Points on a hilly landscape, in no order, each with its height.
From any point a ball rolls to the lowest of the 2 points nearest to it. It stops when none of these is lower. Distance is the straight distance between rows; heights are no part of it.
debeg: [104  73  74 172 139 141 151 115 174  94  78 171  98 152  63 122  97 166
 150 114 140 129 164 127 128  77]  height 68.4
gimol: [121 181 122  73 141 114 161 132 106 143 188 121 151  93 159 154  94 116
 175 128 123 110  82 151  69 157]  height 63.0
nasu: [101 128 158 112 103 153 143 167 106 123 122 178 123 131 172 122 157 151
 121 119 165  78 105 159 109  98]  height 53.9
fup: [146 111  49 157 127 118 128 106 126 117  98 126 112 160 158 118 189 108
 127 138 129 172 249  71 139 115]  height 45.7
tof: [151 183 119 159 134 105 105 137 107  86 130  97  93 163 173 114 162  72
 151 145 146  73 156 157 118 165]  height 69.5
Bames: [110 175 158 148 111 162 123 160 124 117  84 115  86 135 127 113 134 150
 107  99 202  78 148 126 133  77]  height 32.4
tupo: [136 169  77 173 136 131 119 136 131  59 114 120 106 122 114  87 109  96
 141 110 107  79 137 204 102  90]  height 47.4
Sipo: [135  75 110 156 129 121 145 127 186 102 151 170 125 142  84 120 133 172
 138 131  77 161 131 123 151 103]  height 44.1
ziv: [149 140 169 161 109 108 133 143 145 157 128 129  99 175 111 143 166 127
 105 139 145 138 151  84 156 143]  height 27.5
malen: [118 192  96 137 120 151 151 151 117 118 145  97  97 120 143 100 143 110
 164 113 187  96 127 167  70  81]  height 31.4
mamo: [159 110 133 124 126  84 136 126 142  98 131 178 149 132 150 118 139 132
 106 120  57 154 133 170 137 136]  height 62.2
Bomu: [ 94 116 120 119 116 149 179 144  94 140 135 127 117 108 140 116 124 137
 160 131 181 116  75 129  74 105]  height 39.5
Zota: [141  73 144 134 131 126 130  83 110 151 124 106 124 143 102 145 122 152
 137 158 140 192 126  63 161 176]  height 37.6
nifuv: [158 134 148 182 136  83 103 119 117  70 117 120 100 217 141 134 147  70
 122 161 115  83 151 149 128 197]  height 70.3
fov: [ 99 157 177 111 145 157  90 141 126 173 124  95 128 100 109 149  88 137
 140 105 153 103  97 111 120 137]  height 71.8
Rezo: [117  89  78  91 125 131 166 113  89 123 134 143 162 101 152 113  96 143
 146 141 128 158 103 123 133 131]  height 45.2
vub: [144 127  89 119 113  97 149  99  92 149 110 105 114 152 155 132 168 135
 142 155 172 182 187  42 153 147]  height 43.3
lato: [114 102  63  92 123 152 187 118 106 120 140 141 163 104 154 108 119 154
 138 124 147 161 111 115  97  78]  height 46.4
Nebiz: [117  52 132 122 126 160 121  88 122 144 119 114 142 106  86 138  79 152
 141 155 123 178 110  70 169 146]  height 40.2
lof: [ 81  60 126  88 120 168 172 124 138 165 161 158 144 106 126 143  96 167
 141 147 115 151  72 101 133 116]  height 51.1
Ded: [154 126  87 137 122 108 171 101  92  96 140 153 105 195 192 135 170 135
 182 168 163 119 142 151  78 143]  height 35.1
Muza: [166 103 174 162 112 129 107 169 184 162 131 150 161 144  49 171 126 118
  34 129 104 155 147 129 175 134]  height 69.6
Rova: [140  91 132 111 126 130 143 111 185 167 168 114 149 109  83 133 119 161
 139 125  80 201 122  80 162 137]  height 44.4
vameg: [115 122 119 109 166 147 132 127 147 142 175 103 156  94  88 144  45 122
 168 132 102 147  71 125  91 147]  height 59.0
vod: [146 126 251 140 151 129  59 131 155 164 122 114 150 100 106 175  79 107
  94 131 104 115 101 161 113 175]  height 59.7
zoz: [113  99 175  87 142 147 134 127 170 166 178 116 154 125 108 163  98 161
 145 135 103 160  89 100 121 150]  height 44.7
pafog: [154 118  80 138 117  86 142 105 123 144 114 130 127 162 161 125 196 113
 116 153 127 184 203  53 151 133]  height 44.6
kibul: [119  73  87 106 132 134 137 109 148 122 140 116 166  71  81 106  79 155
 133 104  79 192 112 102 162 117]  height 57.0
dogo: [124  49 135 125 133 164 139 109 171 154 151 118 145 110  61 135  81 172
 146 151  88 189  99  85 149 131]  height 42.5
siti: [119 113  90 196 137 138 146 130 172  77 101 139  78 164  57 122 101 150
 151 110 138 101 151 146 114  70]  height 65.1
zorug: [112 137 119 126 117 149 192 152 170 132 191 146 114 139 135 116 141 166
 174 137 149 116  86 159  78  88]  height 54.8
gad: [150 104 127 123 127  92 137 127 159  93 180 169 140 162 153 130 146 134
 140 141  53 135 119 197 120 154]  height 62.7
tatu: [113 193 154 173 117 152  97 151 135 115  85  83  79 148 106 117 130 121
 116  94 172  63 156 128 158 109]  height 45.9
zalak: [ 95 112 154 117 138 173 125 107  73 163  96  84 122 103 113 142  75 113
 151 142 182 125  75 100 125 150]  height 46.2
sodug: [ 96 118 166  84 137 149 125 137 139 172 152 132 144  88 114 141 109 159
 128 113 113 151  97 114 134 126]  height 47.2
Fod: [141 185 145 147 139 105 116 156 155 160 140  93 120 159 139 128 208  58
  99 110 167 108 185  77 143 147]  height 26.3
meki: [101  79 183 144 128 160  93 128 100 133 105 159 116 122 119 137  92 141
 118 150 129  87  60 145 127 136]  height 30.0
zufo: [112 165 189 111 111 145 115 147  70 148  78 128 109 125 170 125 153 144
 113 117 205  98 125 114 135 125]  height 13.9
Vekef: [130 131 126 121 135 119 165 119 143 142 194 124 117 172 154 159 145 142
 194 182 142 131  79 130  99 165]  height 36.6
bevog: [159 140  91 143 123 100 154 118  76  78 118 137 115 169 171 118 135 123
 167 151 171 101 127 180  82 127]  height 33.5
Kose: [139 102 100 150 145 128 103 141 161  75  79 154 141  90  86  83  96 143
  65  79  73 130 164 149 159  89]  height 44.5
lekol: [140 143 105 153 112 110 144 136 151  84 156 167 121 179 178 122 187 121
 117 139  95 100 182 165 116 115]  height 28.9
sud: [126 124 148  58 117 101 180 124 108 141 170 156 155 137 201 154 156 150
 161 146 117 149 108 144 116 161]  height 47.3
vota: [124 175 154 172 123 135  98 159 161 120 143 105  95 166 115 121 137 118
 131 108 120  71 139 152 133 125]  height 66.9
bubut: [135  88  94 108 123 108 163 131 195 102 166 168 155 117 116 115 144 180
 136 117  52 177 136 139 140  92]  height 43.1
Mebov: [121 135 122 144 119 147 126 130 149 141 127  89 105 128  76 113 122 145
 148 112 154 131 139  95 161 113]  height 58.9
Dazu: [146  50 135 103 122 112 155 113 109 148 119 181 151 140 142 151 140 180
 128 163 112 189 132  73 154 164]  height 40.8
Gegan: [118 100 113 106 120 140 120 118 150 154 116 115 149  62  75 108 108 158
 105  94  95 178 136  87 171 111]  height 55.1
Ruguv: [129 133 151 135 155 135 129 118 114 118 151 101 102 155 114 137  81 105
 187 157 151 104  58 164  85 163]  height 43.6
Vol: [142  59 121 152 129 116 128 132 124  94 111 206 142 164 150 137 133 173
 123 144  99 142 127 136 122 136]  height 56.4
tofal: [108 137 112  75 110 159 185 144 122 163 141 136 147 103 164 125 167 177
 137 132 183 155 138  92 122  65]  height 10.4
rom: [142 141  52 147 120 120 154 116 113 105 153 106 111 153 158 115 178 105
 178 158 154 121 167 125 101 114]  height 59.6
sugo: [134 131 125 133 151 144 145 107 158 140 207  98 105 162 107 165 101 119
 209 175 122 141  71 123  91 173]  height 39.9
guda: [148 143 125 152 153  93 110 156 186 137 176  99 135 161 123 122 191  56
 134 117 107 126 155 111 132 162]  height 76.3
dagut: [ 87 116 196 120 122 165  94 165 138 145 105 157 115  86 122 137 118 146
  87 101 106  80  95 154 136 113]  height 52.8
Rapal: [137 185 137 152 117 120 130 139 116 115 124 121  90 189 175 117 187 105
 132 151 172  94 171 107 127 137]  height 21.2
Sig: [126 156 123 157 134 117 151 153 165 108 199 133  90 172 135 136 149 131
 184 148 145  94  88 172  87 140]  height 29.5
kese: [144 146  42 159 124 122 112 127 171  69 143 104 115 122 113  83 133  94
 146 120  81 118 180 158 136  96]  height 51.6
kap: [139 115 112  95 138 107 132  88  97 146 122  94 164  98 126 121 105 131
 129 136 115 191 127  83 163 183]  height 44.8
gozi: [144 148 118 137 119 129 136 136  57  82  93 163 136 155 202 121 148 130
 132 138 172  97 139 171  89 115]  height 31.7
bom: [108 167 117  99 128 154 109 154 135 113 121 142 153  68 158 103 121 118
 108  83 116 100 122 184 102  78]  height 46.3
sufa: [145  90 106 153 123 120 138 128 115  69 120 183 139 162 140 116 113 151
 143 140 116 110 118 168 110 121]  height 56.0
Nug: [172 116  96 168 153  82 107 124 180 105 150 111 159 165 108 110 187  40
 119 120  88 140 175 108 153 172]  height 74.5
Mana: [147 122  43 150 131 110 141  96 129 100 106 130 119 142 139 110 140 131
 145 126 134 167 205  92 138  94]  height 46.9
zela: [ 97 147 107  73 120 149 168 129  77 157 128 110 145 109 182 122 140 147
 147 138 189 146 121  99 120 111]  height 5.8
funuk: [ 98 147 141  94 120 160 127 145  65 128  95 166 131  97 184 120 151 141
 102 126 179  81 113 151 111  83]  height 55.4
tezi: [132 187 141  44 132  93 139 126 105 141 172 127 146 103 188 162 127 110
 147 124 105 113 112 163  82 160]  height 64.6
nel: [128 202 157  73 126 111 108 148 112 137 142 120 130 110 181 139 130 112
 133 113 127  86 124 170  94 137]  height 66.4
Bet: [181  98 156 178 112 111 103 136 176 153 137 148 146 180  60 169 139 104
  42 160 115 165 176 102 190 155]  height 71.0
zuda: [156 134  63 135 121 123 130 108  79  87  90 153 130 140 186 115 155 139
 117 118 137 145 197 137 114  97]  height 36.8
sokuv: [ 89 111 157 100 129 147 149 143 149 133 162 151 145 117 132 139 117 156
 149 127 121 109  68 157  98 118]  height 50.3
noro: [147 121 153  89 154 105 105  79  71 168 108 102 161 101 150 145 109 109
 109 131 123 178 105  98 158 202]  height 42.9
Balur: [110 164 219  89 127 152  95 151 139 192 137 105 146  83 105 174 119 148
 114 101 139 115 118 101 115 135]  height 74.3
miv: [157 140 162 163 136 107  97 112 141 143 135  85  97 175 119 147 144  91
 123 155 119 131 128 118 151 183]  height 54.7
Tiken: [139 167  63 119 131 136 130 137 123  89 123 126 131 103 162  87 165 142
 101 104 118 125 183 148 125  50]  height 39.2
nidim: [122 142 102 198 118 136 129 140 172  70 126 116  81 178  89 113 118 119
 143 125 128  67 169 148 118  94]  height 58.7
fip: [120 160 110 126 121 118 172 131 162 147 193 113  94 175 160 144 172 117
 189 165 160 104 108 131  92 133]  height 34.4
Res: [108 116 179 116 120 156 120 154 156 157 111 142 130  95 100 140 132 158
  96 110 121 125 107 121 159 112]  height 50.1
Paga: [146 122 119 181 135  99 110 115 125 110 140  92  96 181 116 133 148  88
 167 164 131 113 143 109 140 167]  height 56.7
vunu: [157 131 169 147 122 124  86 156 119 141  58 143 147 105  85 137 123 110
  12  89 139 126 154 130 181 129]  height 64.4
muzin: [128 118 146  99 159 133 118 100  60 130 118 109 143 109 150 138  64 101
 163 157 142 129  64 139 105 186]  height 37.8
Baz: [146 140  69 128 129 120 135 129 158  98 116 130 149  92 128  82 136 143
 103 108  83 154 172 137 137  64]  height 40.7
tolu: [137 146 184  89 145 119  73  96  80 181 100  93 177  66 123 152  96 103
  89 112 127 162 107  98 139 192]  height 45.3
Sugeb: [ 99 131 126  93 121 148 131 146 138 126 130 151 146  89 148 112 116 150
 130 109 128 108  99 157 115  95]  height 48.3
vese: [144  49 186 118 130 130 137 109 125 159 135 157 162 143 112 156 129 157
 121 174  97 200 106  86 155 175]  height 41.5
raser: [121  98 128  82 139 128 120 114 136 148 142 136 179  78 120 130  86 134
 133 112  63 164 101 135 142 156]  height 59.9
beze: [ 85  79 120  89 126 169 151 135 168 158 150 142 150  76  86 127  96 168
 122 110  96 151 100 104 140 104]  height 49.5
degu: [ 77 112 139 108 130 162 157 124  75 151 122 107 107 104 141 133  88 118
 149 138 177 104  44 115  89 126]  height 42.3
vobir: [111  63 114 102 148 147 123  99 112 112 140 129 169  87 104 128  51 123
 134 135  76 157  74 134 135 152]  height 59.1
Sirez: [155 124  86 158 126 112 122 141 171  93  87 163 140 126 105  88 137 123
  53  97  69 149 194 140 152  93]  height 43.2
nis: [141 121  34 142 127 102 124 128 166  88 162 111 133 124 112 100 146  98
 170 136  74 150 164 136 139 128]  height 49.7
sul: [129 204 203 122 124 131  85 152 110 179  94  91 109 111 143 136 145 119
  82  87 178  89 141 125 149 139]  height 68.0
pufup: [155 120  74 131 120 118 158 101  83 102 105 154 121 164 184 119 155 144
 158 152 165 145 166 122  99 113]  height 36.1
mekal: [152 139 162 165 116 123  97 158 161 156  94 115 142 124  56 148 126 113
  35 101 124 144 155 112 177 121]  height 67.0
koto: [141 118 128  75 146  93 112 106 119 123 142 128 175  85 137 130  95 104
 120  98  51 159 110 176 126 175]  height 60.9
bobob: [132 111 118 169 134 134 109 129 158  91  85 140 111 123  65 108 100 146
  98  89 101 126 160 120 156  98]  height 47.1
gege: [107 160 181 128 136 166  94 126 141 193 135  66 105  99  77 156  96 152
 147 123 177 124 107  75 130 142]  height 68.2
leti: [142 126  95 127 131 123  93 123 107  81 115 132 154  90 125  89  79 106
 149 105  94 111 106 195 125 125]  height 39.6
Vudob: [137 201 168 145 138  96  94 159 157 152 145  96 117 168 140 151 190  45
  87 111 150  79 164 120 124 168]  height 21.9
Defup: [104  56 189 131 113 155 122 113  91 144 129 178 122 146 145 155 101 154
 119 190 127 111  51 137 123 151]  height 28.4
nes: [ 87  58 117  97 113 151 178 131 117 137 156 193 160 113 155 144 130 168
 136 156 110 128  71 143 109 118]  height 52.2
vif: [138 182 125 170 119  96  86 147 155  75 121 116 134 164 115  95 163  59
  57 106  93  85 175 163 131 149]  height 37.7
zof: [126 107  56 116 121 129 153 118 178  98 140 148 140 106 110  93 123 171
 133 112  89 160 148 126 143  82]  height 41.8
zoke: [114  94 148 140 123 147 167 150 150 114 169 163 117 155 128 138 135 163
 159 140 137 103  63 164  89 103]  height 52.6
Vevet: [120 195 101 124 123 138 138 151 152 128 164 104 110 124 149 114 162 121
 155 122 144 104 142 143 111  93]  height 25.8
goped: [127 120 142 132 119 146 110 146 168 177 105 111 124  81  74 129 133 156
  79  90 125 178 139  85 175 107]  height 51.3
suli: [146 136 116 127 148  98  81 106 153 156 132  94 164  72  77 120  91 101
 108  87  68 167 128 129 144 151]  height 63.2
gaku: [131 159 121  88 113 107 155 130 105 141 139 128 147 124 194 130 173 131
 132 134 135 155 145 126 133 121]  height 46.1
dakol: [131 135 197 122 150 131  56 127 128 153 108 118 155  81 105 142  82 107
  84 101  93 117 106 158 116 150]  height 57.5
Zel: [139 122 185 117 137 125  70 146 130 137  92 140 163  79 108 127 101  94
  54  75  66 111 116 190 147 135]  height 55.6
Kere: [ 90 122 190  58 115 141 143 136  93 167 154 167 136 115 189 166 151 143
 138 145 148 103  81 141 116 147]  height 50.0
vin: [139 212 124 117 133 104 101 143 102 126 140  98 110 131 190 116 150  74
 153 125 136  77 130 179 104 154]  height 68.1
zot: [133 110  99  90 125 107 148  99 142 161 160 111 149 105 121 133 122 142
 139 132  97 190 128  78 155 152]  height 46.0
Big: [121 157  75 100 133 120 180 133 127 138 195 124 130 109 161 134 115 122
 183 145 131 135  93 146  72 140]  height 61.4
maz: [174 116 141 169 114  84 113 132 140 158 124 149 139 190  96 160 180  87
  60 156 134 157 176  74 178 171]  height 72.1
Muda: [155 157 155 145 151 122  99 109 108 116 148  99  97 159 136 151 113  95
 167 159 132  97  91 172 112 181]  height 48.1
Reb: [126 122 119 139 139 134 162 122 142 121 168 100 103 146  94 136  99 128
 195 151 140 124  74 140 101 138]  height 38.9
Gizi: [132  83  77 149 141 125 123 120 102  57  91 170 130 127 118 106  96 130
 139 116 114  94 114 188  96 105]  height 55.3
Sunap: [154  99 137  89 141  81 120 103 111 104 136 169 171 120 166 134 128 114
 115 123  46 151 111 191 130 170]  height 61.7
Tus: [165 120 130 166 120  75 106 123 131 116 114 144 131 179 121 125 162  89
  81 144 103 138 174 110 155 169]  height 72.7
lem: [147 170 172 146 160 117  79 122 147 151 161  87 104 155 124 159 134  91
 139 138 118 105 111 132 113 188]  height 52.1
peta: [122 105 139 144 138 124 144 109  76 116 102 102 102 171 116 145 109 134
 172 155 189 121 101 122 113 138]  height 39.1
der: [107  58  65 116 141 152 160 100 134 117 151 134 165  92  93 116  70 143
 157 133  95 169  86 109 137 121]  height 58.1
mafu: [125  75 109 136 129 127 148  90  85 113  92 151 122 167 124 147 112 153
 171 159 176 142 124  97 117 137]  height 41.3
rone: [112 194 130 190 122 136 100 148 148  89 111  77  73 165  98 112 134  87
 127 108 154  47 157 161 131 112]  height 59.5
zamif: [139 129 117 171 105 120 150 141 154  83 141 168  97 220 157 120 166 152
 131 144 126  90 162 164 104 120]  height 26.9
tif: [125 144 127 123 120 129 142 165 145  86 155 168 135 144 175 116 148 142
 131 112 111  78 118 220  89  93]  height 65.2
Bagu: [135 128 103 163 122 131 121 123 168 132  81 101 104 114  68 110 118 147
 108  98 144 139 178  85 169  90]  height 52.9
tidiz: [150  89 154 160 133 114 130  95 137 148 141  96  98 175 101 163 144 144
 160 170 144 165 133  76 154 167]  height 35.2
zisi: [127 134 110  57 127 111 175 102  78 141 132 134 161  99 208 131 148 142
 129 143 140 181 136 112 133 144]  height 45.1
mamuz: [131 128 115 163 130 119 144 117  84  90  91 135  97 187 127 134 110 122
 168 143 183  92 130 151  89 128]  height 36.2
lifa: [136 152 170 148 118 130  98 125 144 197 113  72 116 100  79 144 127 126
  79 100 170 170 147  75 179 137]  height 57.4
nema: [151 168  91 138 120 127 109 119  96  85  78 127 126 116 161  92 149 123
  87 108 111 136 198 140 129  82]  height 37.9
ragus: [108 144  96 104 161 148 142 121 104 164 143  73 152  74 105 133  34 112
 161 119 128 134  78 104  96 152]  height 56.5
mev: [104 118 164 106 151 151  71 101  79 179 107  92 152  56 115 135  57 120
 104 127 126 142  92 106 138 171]  height 48.7
numo: [110  72  84 105 129 130 152  93  66 128  83 141 140 121 146 127  97 155
 152 152 169 154 135  76 134 131]  height 42.7
katu: [126 154 104 138 132 137 111 154 138  88 114 131 131 105 127  89 106 121
 128  99 118  93 118 183 117  92]  height 43.0
piru: [110  97 153  87 121 125 119 142 110 110 121 194 149  95 168 130 132 137
 106 111  83  99  96 181 132 117]  height 53.4
Lubot: [114 195 201 115 117 131 115 158 132 180 128 110 103 138 148 147 155 141
 122 106 169 101 124 119 130 138]  height 66.3
poneb: [140 108  63 165 136 116 113 107 115  61  67 146 120 136 119 102  95 126
 131 116 115 116 167 165 125 107]  height 54.6
fud: [143 154 188 114 140 125  92 131 107 187 109  92 131 102 115 145 131 121
  91 108 156 152 123 101 156 155]  height 61.2
pavof: [119 107 168  82 131 114 149 119  91 143 144 158 138 132 172 151 151 146
 131 149 136 148  96 130 140 159]  height 48.4
kavit: [171 131  79 165 123  89 109 125 147 108  85 162 154 156  96 108 152  88
  47 120  87 154 206 111 160 129]  height 42.0
Kimo: [134 169 157 169 102 114 136 154 141 128 123 138  99 191 142 132 191 120
  87 133 145 105 185  97 139 123]  height 24.1
zis: [106 137 148 132 109 162 122 151  74 130  60 128 103 101 142 112 131 145
 117 113 205  94 136 104 140  79]  height 21.3
teke: [114 118  66 148 127 149 155 125 159 115  95 130  99 122 101 102 130 163
 142 111 164 134 182 103 127  47]  height 26.1
dibu: [106 151 197  89 128 148 117 173 165 148 137 161 132  86 126 146 127 128
  98  72  90  89 116 173 122  99]  height 56.1
roven: [140 146 160  84 165 120 107  85  62 147 124  95 160 106 158 155  80 103
 139 139 111 146  86 118 124 213]  height 40.6
ropo: [123 131  80 158 130 104 137 116 131 112 138  99  87 174 126 129 163 103
 193 172 162 108 156  95 126 137]  height 58.3
tep: [109 133 147 106 110 145 139 139 189 192 140 116 127  90  80 144 147 173
 114 104 140 177 141  61 164 102]  height 47.0
Mipo: [131 162 231 112 129 138 105 159 146 170 131 140 124 130 129 163 148 125
 102 100 131  93 118 146 136 146]  height 64.5
pafo: [126 124 126 121 137 127 115 125 117 110 144 139 144 117 129 113 105 127
 157 128  99 125  85 174 115 147]  height 37.1
sis: [122 158  75 101 137 154 131 122  81 124  73  90 135  83 136  94 116 128
 122 101 184 141 154 104 130  66]  height 39.0
Pip: [169 119 100 169 132  76  96  92 126 112 119 100 131 165 122 118 171  58
 122 137 111 139 173  89 157 180]  height 73.3
Givop: [115 217 129 109 114 130 131 154 123 148 151  97 105 133 186 125 171 118
 135 132 187  97 150 130 114 101]  height 21.7
gavul: [128 130 159  95 129 113 106 147 114 118  96 161 164  74 146 120 120 112
  73  82  72 101 122 185 139 117]  height 54.3
Gof: [153 134 110 151 130  88  97 120 163 127 129 122 144 114  87 109 125  95
  96 104  57 155 141 147 157 132]  height 64.3
Bota: [142 152 129 132 117 113 138 146 110  91 127 153 132 162 192 122 180 135
 117 130 133 104 159 166 109 115]  height 30.2
Forom: [119 162 160 124 110 144 144 177 163  99 141 166 113 148 158 124 162 149
  99 108 119  78 153 189 115  88]  height 63.6
Gumap: [ 76 109 133 125 131 155 144 115  82 146  78  87 106 107  90 120  98 133
 149 126 200 117  99  88 130  99]  height 49.1
gurif: [141 133 121 113 111 102 165 140 152  97 183 167 141 151 167 129 152 141
 159 136 106 107 107 195  99 123]  height 63.7
Kopok: [114 174 166 155 130 135  83 134 166 199 135  61 102 102  69 151 122 127
 119  96 145 144 140  65 138 142]  height 62.8
kava: [137 145  87 196 118 118 135 131 124  53 111 124  88 173 107 105 115 107
 149 128 133  68 142 195  99 102]  height 52.3
temo: [139 118 148 153 119 119 130 123 173 167 160 103 101 153  85 134 153 134
 136 148 128 162 142  65 163 141]  height 31.6
dof: [116 125  68 121 131 157 131 115 107 106  66 126 110  95 119 101 119 158
 130  97 180 147 183  92 130  50]  height 33.3
liro: [141 184 108 147 137 113  96 151 168 155 134  76 132 126 122 103 191  57
 106  98 141 128 196  79 147 118]  height 30.5
vuved: [102  65 154 125 131 168 155 124 104 131 150 152 118 143 123 142  93 144
 152 174 134 119  48 136  95 126]  height 30.3
Nam: [154 126  30 160 134 122 116 113 135  63 100 131 118 114 112  85 108 122
 136 109  91 130 191 159 127  75]  height 53.5
nobod: [101  88 119 119 106 148 122 121  75 121  65 200 121 100 167 127 114 163
  85 138 140  99 110 131 119  96]  height 57.1
gilez: [109 167 137 117 120 145 165 148 124 137 148 120 112 134 151 129 138 128
 165 131 193 102  92 150  85 103]  height 36.5
zoguf: [157 141 144 198 126 102  94 119 133  77  95 118 108 194  97 124 135  85
  91 139 103  93 156 144 145 175]  height 69.4
zavi: [ 96 145 199  78 105 147 151 165 130 154 151 165 117 122 163 155 157 157
 128 125 149  94 101 143 116 111]  height 52.0
deg: [121  83 190 145 129 159  67 103  64 119  74 132 118 121 112 132  69 114
 115 157 134  99  75 144 137 154]  height 32.2
Zufus: [122  94 130 109 154 133 152 113 136 121 178 136 143 135 130 141 101 137
 166 158 102 150  80 151 115 159]  height 34.7
Zasu: [138 112  29 158 127 101 142  97 154  80 120 117 115 139 103 106 128 115
 177 146 102 144 193 119 129 105]  height 48.2
dase: [157 153  88 171 119  93  94 132 156  84 107 129 143 145 114  89 154  66
  56 110  71 123 191 142 142 130]  height 40.9
tul: [122  55 131 142 113 131 114 132  96 105  70 219 128 127 155 137 127 165
  95 137 119 115 124 130 131 124]  height 56.8
Gom: [ 73 126 133  95  98 146 123 130  68 140  90 173 128  73 167 116 110 136
  92 132 150  93  77 142 122  90]  height 56.6
pul: [110 151 158  93 118 132 137 126  72 142 111 113 122 125 179 127 151 146
 139 140 196 125 124  88 137 125]  height 10.1
dul: [135 203 118 131 112 124 126 135  79 130 134  93  96 152 195 122 183  97
 156 151 187  94 157 135 117 129]  height 18.6
tede: [109 126 127 101 106 140 166 136 151 170 132 116 120 100 112 114 145 182
 134 118 160 176 158  39 164  94]  height 43.8
Bol: [121 153 147 154 126 145 125 142 168 127 147 119 117 135  99 123 122 141
 144 113 117 110 117 137 139 120]  height 62.9
bam: [140 105 129 171 118 116 171 138 153  94 175 159  90 208 134 133 150 149
 170 159 134  91 111 163  85 121]  height 22.5
bifug: [131  93 133 115 114 117 161 113 114 152 131 155 122 153 144 137 143 169
 149 149 148 174 134  69 141 138]  height 39.7
tuk: [112 173 175 118 118 139 124 169 171 134 148 138 118 135 131 137 136 135
 114  85 112  80 111 189 112 112]  height 60.0
Pufes: [132 156  55 117 131 122 172 124 126 118 184 102 120 127 150 111 143  95
 190 164 144 135 127 133  93 129]  height 60.5
nizor: [123 150  61 130 113 159 153 128 137 120 122 113 102 131 124 116 171 165
 129 116 180 139 194  80 118  33]  height 19.3
Kab: [128 136 119 109 106 123 154 120 111 150 112 115 115 132 138 126 159 163
 132 135 179 174 161  50 149 114]  height 41.4
beb: [156 116 104 183 134 102  88 104 163 109 131  85 120 139  74 111 118  81
 127 118  71 130 146 131 160 154]  height 65.9
kuza: [146 147 127  81 149  82  99 110 130 151 116 126 178  65 106 121 105  98
  86  90  62 168 136 148 141 146]  height 62.0
sigup: [146 139 180 132 124 119  97 155 103 160  77 130 140 110 121 131 146 118
  58 103 151 134 130 115 175 136]  height 63.1
sopaf: [ 95 134 104  93 128 158 136 129  76 150  87  89 131  73 127 108  93 126
 136 113 182 133 106  86 143  99]  height 44.2
fifat: [130 198 163 164 134 112  94 163 166 121 140 104 118 166 115 131 158  55
  70 109 108  67 153 164 127 161]  height 30.4
dunif: [108 123 123 106 157 161 107  98  92 171 119  59 154  71 100 145  44 126
 145 120 144 148  97  82 134 166]  height 53.0
Veb: [122  86  98  75 122 124 164 104  82 140 107 158 165 102 173 128 122 160
 131 146 137 175 133  80 144 137]  height 44.0
zuna: [162 114 133 208 135 108  77 111 175  97 126 100 126 177  60 122 128  68
  87 130  80 116 162 143 139 170]  height 67.7
bida: [117  53 145 124 145 159 190 120 130 138 179 134 143 146 123 150  89 148
 170 177 121 153  51 119 107 140]  height 32.5
mugul: [117 112 130 116 143 160 125 141 200 146 185 117 143 109  73 136  77 157
 165 116  86 145  88 133 102 125]  height 61.9
kitug: [137  74 183 116 145 143 142 100 162 162 172 122 142 144 118 157 109 157
 152 178 104 183  97  96 140 173]  height 42.8
ranu: [103  70 147  96 103 140 148 139 111 120 136 220 141 114 162 149 149 166
 112 149 102 102  94 162 124 110]  height 52.7
mibi: [148 144 221 147 131 130  91 140 154 165 136 119 129 136 105 159 118 111
  91 126  96 129 113 157 133 162]  height 62.1
Pufot: [110  80 143 131 148 147 105  99  73 117  97 116 128 111 110 130  61 108
 145 154 137 122  68 153 116 152]  height 34.8
Lalid: [114 147  94 114 120 165 177 143 137 129 142 148 118 121 152 118 170 183
 133 127 172 141 151 101 108  33]  height 14.0

Call two points neighbours if one is among the 2 nearest of the other. Go from one point of each pair to the other, from neighbour to neighbour, staying as low as possible. Name the highest point that can't be avoided.
Vudob, bifug -> vota
Reb, bam -> sugo
Defup, lifa -> sul
zela, dul -> Gumap
katu, dul -> zot

Two balls start at each pair of points below. Name the first point that both come to, or write never.
Bol, mibi -> never
Nug, mamo -> never
Vol, Sunap -> Kab

For each start below, name the point where the ball stops.
tif -> bifug
vin -> Reb
tul -> Kab
